Each row is a point on a landscape with many valleys, with its height.
A ball rolls from a point to whichever of its 2 nearest points has the largest drop for the distance, and stops where none of them is lower. Distance is the straight distance between rows; heights are no part of it.
J_511 h=2.77: [99,115,72,109,180,112,177,134,88,84,117,118,113,149,80,126,125,180,150,86,186,135,94,222,117,103]
J_707 h=6.01: [105,118,138,140,131,102,107,157,134,127,99,123,112,143,79,65,146,165,162,161,162,88,142,101,111,119]
J_86 h=3.11: [173,154,124,109,180,187,121,100,140,161,140,148,129,103,205,171,101,134,129,115,126,136,144,179,143,87]
J_502 h=3.07: [140,90,105,163,147,151,136,151,108,114,127,175,100,174,135,90,93,98,172,81,193,90,122,206,66,127]
J_381 h=4.77: [149,136,135,164,94,123,130,146,147,148,110,141,87,108,115,99,116,69,112,118,95,105,182,104,84,175]
J_977 h=0.96: [188,66,155,165,149,86,120,163,103,76,141,94,157,154,174,172,138,103,109,131,92,138,81,88,108,122]
J_266 h=8.16: [154,124,105,157,67,200,157,121,124,170,151,166,95,123,121,140,59,43,110,99,155,103,125,150,110,147]
J_508 h=4.16: [152,155,72,116,153,90,161,116,154,139,91,112,104,73,79,151,123,143,105,89,84,127,146,110,91,124]
J_352 h=6.41: [166,66,130,146,161,114,108,117,99,63,116,120,177,159,175,168,163,166,132,112,139,149,87,133,128,92]
J_350 h=1.98: [139,129,104,98,151,122,146,93,120,86,104,120,144,87,176,182,169,186,136,97,117,161,96,147,169,103]
J_147 h=5.06: [112,144,178,150,100,48,135,135,132,147,175,89,162,161,53,145,139,124,90,138,156,131,95,22,160,114]
J_685 h=8.05: [160,140,112,142,112,195,135,112,128,176,158,171,108,115,152,165,65,74,115,109,143,113,140,160,127,117]
J_832 h=1.61: [92,145,151,92,152,163,133,83,109,146,145,100,143,112,162,187,109,183,138,143,159,168,92,198,186,88]
J_293 h=3.25: [157,94,156,146,136,106,104,127,128,117,144,106,152,123,167,165,139,120,105,149,100,137,91,77,130,115]
J_841 h=6.18: [134,68,113,146,114,97,136,123,93,70,94,118,153,149,147,176,154,150,137,103,150,180,77,166,126,122]
J_545 h=5.30: [150,87,128,153,131,115,98,140,124,100,113,131,113,134,140,105,146,118,144,130,121,114,132,110,89,132]
J_78 h=4.17: [115,159,119,67,142,146,98,81,173,148,158,144,155,118,168,129,151,123,123,184,89,125,187,117,184,114]
J_225 h=4.26: [156,109,122,144,125,154,143,119,116,120,125,153,108,115,189,152,119,108,149,75,140,142,129,172,131,133]
J_812 h=3.77: [152,91,113,164,131,159,142,146,103,121,115,161,121,146,156,139,93,104,157,86,186,129,117,202,94,114]
J_42 h=3.10: [156,138,65,103,163,114,167,114,122,88,93,139,109,83,161,162,150,164,137,49,112,156,113,158,130,122]
J_757 h=4.57: [168,62,138,174,123,134,97,153,111,87,136,150,115,147,173,109,132,66,138,127,126,110,124,118,73,141]
J_423 h=3.53: [55,206,132,56,83,121,154,152,155,156,105,108,125,146,89,79,161,180,115,148,74,157,157,136,191,161]
J_18 h=2.35: [107,106,86,116,132,113,169,112,90,104,111,120,130,113,90,175,118,168,135,87,173,162,72,187,126,102]
J_800 h=4.05: [145,97,176,165,149,69,117,157,122,127,136,94,146,144,113,142,143,129,112,162,129,131,97,65,118,101]
J_836 h=5.74: [109,66,117,132,150,135,96,136,96,83,128,147,129,152,142,92,145,140,164,144,163,107,117,126,96,109]
J_860 h=3.71: [131,148,98,128,131,143,130,129,142,142,114,144,99,107,93,106,100,109,121,113,91,99,177,123,84,156]
J_128 h=3.66: [135,151,117,96,151,164,140,106,133,128,141,147,113,114,185,140,117,145,141,108,117,132,156,166,148,131]
J_213 h=5.37: [80,148,185,145,43,69,143,142,129,147,121,89,132,143,58,109,142,143,126,135,152,144,106,93,161,153]
J_273 h=4.78: [90,154,142,54,144,116,87,90,161,142,129,120,184,130,150,121,170,174,132,199,113,132,119,93,208,97]
J_200 h=5.42: [110,147,160,162,110,71,127,137,138,144,150,106,133,162,34,107,145,121,111,139,166,103,134,34,128,124]
J_48 h=3.73: [108,96,140,142,79,116,126,113,110,134,126,100,140,115,117,161,107,104,104,152,132,157,66,128,125,151]
J_691 h=4.56: [134,120,203,149,122,55,111,161,120,124,154,105,165,161,108,115,155,135,126,141,154,132,91,35,154,112]
J_111 h=2.28: [136,171,94,59,216,177,161,113,163,134,165,159,99,123,151,101,148,173,123,110,81,124,182,153,149,136]
J_32 h=1.92: [69,166,149,81,106,187,136,105,104,157,161,104,128,131,145,161,96,158,132,149,169,162,97,203,189,114]
J_997 h=5.44: [124,162,160,161,63,100,157,146,143,153,101,133,99,117,93,105,114,94,105,100,100,121,185,114,115,190]
J_525 h=2.58: [109,154,76,92,159,151,161,122,132,128,144,143,97,111,95,112,101,146,123,109,105,108,142,156,103,141]
J_15 h=5.41: [65,129,103,124,84,119,157,175,108,119,97,116,86,142,47,68,112,123,160,121,132,119,130,171,88,176]
J_50 h=4.09: [81,214,147,100,58,85,143,135,162,170,111,107,132,129,70,99,146,169,107,139,101,139,173,104,190,134]
J_186 h=6.10: [116,147,182,160,67,126,102,160,131,170,151,128,120,124,107,120,102,61,84,172,132,124,160,99,125,173]
J_868 h=3.31: [88,98,135,131,118,103,102,130,103,127,107,99,149,148,60,124,130,168,131,178,173,129,63,116,112,98]
J_583 h=4.18: [103,103,134,165,43,127,138,132,86,142,127,98,131,151,89,166,78,55,103,144,163,160,59,140,107,154]
J_622 h=3.01: [163,132,42,153,158,87,172,115,136,115,82,111,104,87,78,172,125,122,126,71,98,126,114,134,69,128]
J_472 h=4.06: [212,111,137,169,154,180,139,90,108,163,152,127,171,121,196,224,90,101,92,115,149,170,93,151,135,87]
J_231 h=8.72: [161,126,137,128,118,166,102,106,145,117,145,165,125,114,192,109,117,75,127,139,96,100,173,126,115,158]
J_522 h=5.83: [123,162,172,178,56,104,138,143,143,170,135,114,112,126,69,135,105,63,79,121,121,130,174,94,116,179]
J_966 h=7.68: [201,123,114,164,124,130,137,116,152,140,146,137,140,92,183,187,102,42,64,97,69,136,133,94,102,141]
J_957 h=2.56: [165,93,81,156,168,133,148,103,102,99,115,134,130,129,122,172,109,132,136,83,149,133,115,156,85,82]
J_114 h=7.77: [209,114,153,171,148,128,115,151,162,117,135,147,124,106,190,127,135,56,104,104,57,108,182,78,85,162]
J_611 h=2.45: [91,189,134,61,193,217,141,120,151,170,187,140,107,147,163,86,135,156,138,139,134,136,170,192,156,143]
J_327 h=1.35: [143,163,61,86,209,155,179,118,136,127,146,154,80,102,131,113,143,177,126,75,102,130,152,171,118,132]
J_35 h=2.34: [53,137,133,92,106,167,103,103,95,139,161,115,145,140,108,137,111,160,126,169,169,124,89,157,159,116]
J_896 h=6.00: [113,102,152,164,78,52,144,165,129,104,74,106,111,137,94,92,165,136,156,104,153,162,121,108,130,155]
J_699 h=2.83: [48,117,128,94,93,135,107,130,97,135,125,101,127,146,60,107,116,156,135,180,164,116,87,134,135,122]
J_276 h=7.92: [168,138,102,152,125,163,122,94,146,160,165,163,131,103,151,165,80,56,80,112,105,114,145,117,107,133]
J_987 h=4.62: [98,106,101,179,75,110,147,144,105,135,106,96,111,149,42,140,78,71,138,131,163,142,83,153,70,154]
J_927 h=2.76: [70,166,128,27,156,189,137,117,154,140,165,135,124,159,164,75,161,168,153,164,114,132,178,156,192,148]
J_153 h=5.00: [64,120,94,143,67,101,143,159,101,126,102,91,104,151,20,111,97,117,146,131,162,129,97,168,85,152]
J_223 h=8.43: [150,128,149,131,124,120,114,137,152,96,95,153,121,112,200,88,173,117,157,131,69,114,176,107,135,162]
J_574 h=5.26: [80,123,127,67,177,129,88,116,119,113,127,131,154,141,112,85,161,208,159,185,148,97,86,99,164,71]
J_744 h=5.97: [193,79,128,162,161,106,106,152,145,80,100,130,131,119,161,114,162,117,136,104,93,109,150,85,78,142]
J_348 h=6.58: [153,87,147,119,154,114,100,103,125,70,112,119,176,127,186,148,189,171,153,142,127,151,91,110,164,101]
J_466 h=5.01: [76,161,192,133,58,105,96,150,128,172,151,93,150,144,57,111,139,136,106,180,164,118,122,76,172,123]
J_31 h=5.53: [103,105,117,96,194,144,77,127,108,108,131,144,140,136,100,87,145,181,148,183,157,64,114,96,104,72]
J_93 h=7.31: [198,120,111,178,120,131,142,135,153,113,121,147,114,97,176,140,116,55,102,82,78,130,142,109,88,165]
J_486 h=2.15: [118,109,89,132,169,145,150,148,104,103,142,145,105,161,92,96,106,145,165,94,184,106,115,215,86,113]
J_815 h=2.59: [159,183,110,103,209,202,138,110,141,189,172,143,119,93,153,159,86,145,111,121,129,121,142,183,136,86]
J_299 h=6.30: [119,141,171,143,83,144,86,128,141,162,167,147,147,117,154,134,105,32,90,180,117,121,156,107,150,175]
J_235 h=5.84: [121,105,144,122,174,119,74,165,122,121,107,143,132,146,102,51,158,168,175,179,146,69,132,79,101,93]
J_135 h=3.63: [202,141,132,138,153,201,131,93,133,184,128,152,147,94,219,200,75,104,108,129,129,143,115,183,148,83]
J_885 h=8.33: [175,102,79,176,104,167,159,134,127,135,125,163,97,134,112,124,77,47,140,76,144,95,124,161,76,138]
J_817 h=5.72: [101,155,160,140,104,91,115,152,131,150,130,119,117,150,49,65,144,159,138,138,162,83,160,51,120,120]
J_520 h=2.13: [108,179,127,73,190,209,127,126,136,181,182,136,117,128,166,134,103,149,123,148,143,140,145,196,152,103]
J_414 h=5.98: [108,81,117,119,125,130,118,132,103,81,109,139,132,148,156,127,149,156,164,113,156,148,97,162,140,123]
J_713 h=3.61: [148,152,64,102,150,129,156,90,142,123,113,137,111,78,137,162,119,137,104,86,84,140,138,137,137,129]
J_981 h=6.72: [189,100,136,179,117,89,144,166,134,101,90,126,100,107,158,115,151,91,129,86,93,143,151,105,86,179]
J_219 h=8.25: [172,126,191,166,119,100,127,163,154,102,106,144,108,126,170,80,168,106,141,112,84,115,197,71,128,168]
J_789 h=4.48: [90,185,105,40,147,148,99,108,172,154,155,130,159,129,132,110,154,171,118,200,92,123,169,110,200,101]
J_555 h=3.09: [57,182,127,41,121,156,150,127,150,138,122,132,114,148,139,71,167,155,135,151,78,150,158,149,191,177]
J_533 h=3.12: [96,126,123,119,91,142,115,110,124,141,136,124,127,120,120,131,103,129,115,150,116,131,122,120,131,139]
J_234 h=3.48: [158,48,147,178,125,93,102,165,94,75,130,115,143,169,162,136,126,69,120,135,125,132,97,109,85,135]
J_730 h=1.20: [118,135,133,100,180,135,145,79,108,115,113,105,164,109,172,196,141,220,149,126,149,168,90,170,180,73]
J_91 h=3.76: [116,149,111,105,131,151,94,103,155,152,154,147,144,100,144,144,116,128,101,168,94,122,159,113,149,127]
J_979 h=8.09: [175,123,200,166,132,115,103,162,160,127,151,151,136,124,178,109,153,77,122,138,88,106,193,65,122,156]
J_482 h=5.69: [88,126,158,149,39,62,162,150,120,136,75,83,108,128,66,120,138,131,141,115,145,165,110,126,134,184]
J_628 h=1.39: [183,112,60,174,178,104,155,108,126,97,87,110,139,128,72,179,116,104,121,74,124,126,101,132,55,103]
J_474 h=4.59: [67,212,163,114,59,101,109,139,153,185,152,107,153,139,54,109,139,159,100,176,134,118,175,92,187,128]
J_338 h=1.77: [136,111,116,130,164,146,141,98,94,121,130,131,143,122,135,181,103,172,136,113,164,141,94,161,131,81]
J_968 h=6.33: [129,118,163,148,110,41,133,157,136,96,76,119,129,134,133,70,192,174,170,102,131,137,131,76,150,134]
J_612 h=8.60: [163,114,143,121,155,168,90,115,147,95,144,164,127,129,217,94,158,103,153,147,91,96,182,104,130,132]
J_552 h=5.02: [79,129,141,71,128,104,91,112,136,128,115,109,173,137,133,93,163,198,158,188,126,133,84,91,177,86]

For each start below, name the point where the ball stops.
J_352: J_977
J_31: J_533
J_817: J_977
J_896: J_520
J_612: J_93
J_299: J_327
J_868: J_730
J_231: J_93

Call two points neighbours if one is among the 2 nearest of the other. Go from one point of each pair to the other, from neighbour to neighbour, staying as low as possible. Name the highest point that can't be avoided.
J_628 and J_520: J_225
J_977 and J_338: J_707
J_338 and J_730: J_508
J_486 and J_338: J_511
J_628 and J_338: J_957
